Each scene shows the same named points in several views. A view is turned or mirrored, and shifted as a whole, has a little noise and may leave points out.

Scene 1
View 1
<146>: [ -3  -1 -13 -25  -3  -6 -12  28   8  18 -13  -8  -4 -21   7   0  24  -3
 -24  13  29  32  -4 -19]
<217>: [-17 -16  -4  46  16 -29  25   5 -33  -2   5  17   4  27 -14 -40   4  -4
  -8 -23  15   6  22 -25]
<114>: [ 10   1  11  15 -29   2  22  -2 -24  -1  -3   2 -18  -9 -17 -27  20  -7
 -27  -9  12   9  15  -4]
<227>: [-21 -19 -27  11   8  -7   3  -7  -8  16   3  12  11  -6  -6  -2  -4  15
  13   0  25  25   8  -7]
<118>: [  4   2  -4 -12 -17   3  -5  15  -2  14  -9  -8  -9 -20  -4 -10  24  -6
 -25   7  26  29   1 -12]
<188>: [-40 -25 -36   0  44 -39  15  23  -6   2  -5  21  17   8  14   5  -9  21
   8   3  18  17   4 -18]
<70>: [ -9  -9 -14  -4   0  -7   4  10  -5   9  -5   5   0 -12  -2  -5  11   4
 -10   3  22  24   5 -12]
<218>: [ 11   3  11  25 -28   3  10  -1 -23   8  -1  -3 -15  -3 -21 -38  24 -14
 -28 -13  18  16  15 -15]
<140>: [  6  -2  -2  -3 -30  10  22  -8 -17  -3  -7   6 -15 -25 -12  -6  14   6
 -15   1   8  11   9   9]
<175>: [ -8 -15  -7  43  -8  -3  22 -22 -29   5  11  14   0   7 -26 -30   1   4
   4 -19  16  10  21  -6]
<105>: [-12 -17   6  58   2 -24  66 -16 -56 -27   7  30  -7  24 -23 -42  -6   7
  -5 -30 -12 -20  35  -2]
<196>: [  5   0   2  12 -15  -1  -7  13 -10  17  -2  -7  -8  -3 -12 -28  25 -16
 -26  -7  31  26   7 -23]
<88>: [-23 -13 -23 -25  19 -24  30  23  -9 -14 -16  19   2 -17  14  18  -1  24
  -6  14   4   5   2   2]
<215>: [ -5 -12  -7  29 -13   2  17 -20 -23   6   8  11  -2  -3 -22 -23   2   6
   2 -12  16  14  16  -3]
View 2
<146>: [  0   8 -24 -16  11   2   3  15   1 -23  28  14 -19 -21  20 -43 -20  26
 -20  22  27 -23  19 -18]
<105>: [ 28 -26  33  26  16  18  21 -67 -19   5  26 -28  59  36 -41 -35  20   7
 -24  14 -15  21  -9   9]
<114>: [  6  10  10   8  -7  14  15 -17  -7 -15  28 -19  15   9 -15 -18 -19  23
   0  18   8   8  16  -9]
<118>: [  3  16 -12  -8   2   8   8  11   1 -21  28   4 -12 -10  10 -29 -23  25
  -7  20  22 -12  23 -15]
<215>: [ 28   9   5  10  19  18  15 -13   0  -6  27  -4  18  20 -22 -32  12  10
  -1   9   6  10  20  -1]
<70>: [ 11   7 -12  -8  19   8   1   1   3 -16  26  11   2   0   5 -35  -2  13
 -12  16  15 -10  10 -11]
<217>: [ 32 -24   9  20  21  14  32 -35 -16  -2  27 -12  19  10 -31 -61  11  24
 -37  12  -3  12  16   7]
<140>: [  6  16  -1  -4   8  11   0  -6   4 -15  26   0  14  10   0 -17  -9  10
   4  16  15  -4   8 -13]
<88>: [  3 -17 -15 -23  33  -3 -17 -19   1 -14  24  21  21   2  22 -43   7   0
 -38  22  17 -29 -23 -16]
<227>: [ 32   1 -13  -3  38  13   5   1   7  -6  24  21   6  11  -5 -51  23   3
 -15   8  14  -6  15  -3]
<175>: [ 35   3  11  18  20  21  22 -21  -4  -1  25  -8  24  25 -31 -38  17  10
  -5   7   1  17  20   3]
View 3
<227>: [-22   5  41  24 -20  -8   2 -27   5 -12  32   2   7  -2   5 -37  25  22
  17   1  17  -9  11  -7]
<146>: [-21 -21  43  -2 -49  -3 -26  -5  10 -24  17 -31  -7  -8  30   5  12  17
  22   7   0  -2  11 -21]
<218>: [ -9   7  12  33 -37 -37  24 -14   5  -4 -13 -14 -31 -22  16  18  24  20
   8 -10  -8 -13   9 -14]
<215>: [-12  19  21  35 -17 -25  27 -24   2   0   9   5 -13  -7  -2 -16  26  22
   6 -10  10 -18  11  -9]
<196>: [-16  -9  25  26 -46 -32   8 -16   9 -10   1 -21 -24 -26  28  12  24  22
  20   0  -3  -5  11 -17]
<188>: [-34   4  31  17  -6   7 -13 -33  13 -28  45  -7  24   7  15 -63  32  20
  31   5  -4   2   1  21]
<70>: [-17   0  35   9 -30  -4  -6 -10   6 -14  15 -15  -4  -1  12 -11  16  16
  13  -2   6 -13   9 -14]
<88>: [-23  13  27 -11 -11  23 -24  -5   8 -28  24 -21  15  28  10 -34  15  10
  12  -5 -11 -11   0   7]
<114>: [ -6  16  14  18 -30 -23  20  -5   2  -2 -12 -13 -26  -5   6  15  17  16
  -1 -14  -4 -21   9 -18]
<118>: [-17 -10  37   7 -48 -15 -10  -4   6 -14   6 -24 -17 -11  22  13  12  18
  13   0   3 -10  11 -27]
<217>: [-21  15  -3  46  -9 -32  30 -39  12 -13   8  -3 -10 -17  15 -31  42  23
  22  -7 -23   0  -1  24]
<140>: [ -8  18  25   5 -26  -8   7   0  -1  -5  -3 -13 -18   6   0   7  13  13
  -5 -14   5 -26  10 -22]
View 4
<215>: [  1  23 -24   5 -15 -23 -16   2  -6   4  -6  24 -20  11  19 -10 -10  24
  14  25  15  11 -17  14]
<140>: [ -8  29 -16  16  -3 -10 -16   1   5  17 -14   0  14  19  12  -9   8  19
   6  21  11  28  -9  -8]
<88>: [ -1  50  19  -4 -14  22  -7  20 -20   0 -12 -29   9   6   4 -43  21  24
   1  31 -13  35  -6  31]
<105>: [ 50  22 -34 -25 -33 -29 -40  -5 -26   1  14   7 -44  -2  43 -16  22  64
   5  33  48  20 -22  19]
<188>: [  5  44  18 -13 -26  17   1  22 -33 -16 -11  -2 -26  -6   3 -51  -6  21
  11  30 -18  12 -17  65]
<175>: [ 10  20 -29  -2 -19 -26 -20   0 -11   0  -3  29 -32   7  23 -10  -9  30
  14  26  22   8 -21  20]
<146>: [-17  32  13  25  -9  25  10  -3  -3  16 -41  -8  17   6 -16 -28 -10 -12
   4   4  -7  16 -26  10]
<196>: [ -1  16 -12  22 -16   1  -1 -16  -2  16 -35  15  -5   0  -3 -14 -16  -3
   7  -2  20   4 -39   2]
<70>: [-11  33   1  13 -11   6  -3   5  -5   8 -21   1   4  10   1 -24  -3   8
   7  18  -2  19 -17  15]
<114>: [  8  18 -24  16 -13 -12 -18 -14   1  20 -18   6  -1  10  14  -6   4  18
   4  11  31  18 -25 -13]
<227>: [-13  34  -3   3 -12  -3  -3  17 -11  -8 -10  20 -17   9   5 -28 -16  14
  17  28 -12  11 -12  39]
<218>: [  8  12 -27  18 -15 -13 -13 -21   0  21 -25  18  -8   5  10  -3  -7  11
   5   4  34   9 -35 -11]

Which points are out of place in each view (at most two, in the order of its rows)? Write - if all are in place.
view 1 -> <188>, <70>
view 2 -> <140>
view 3 -> <114>
view 4 -> -
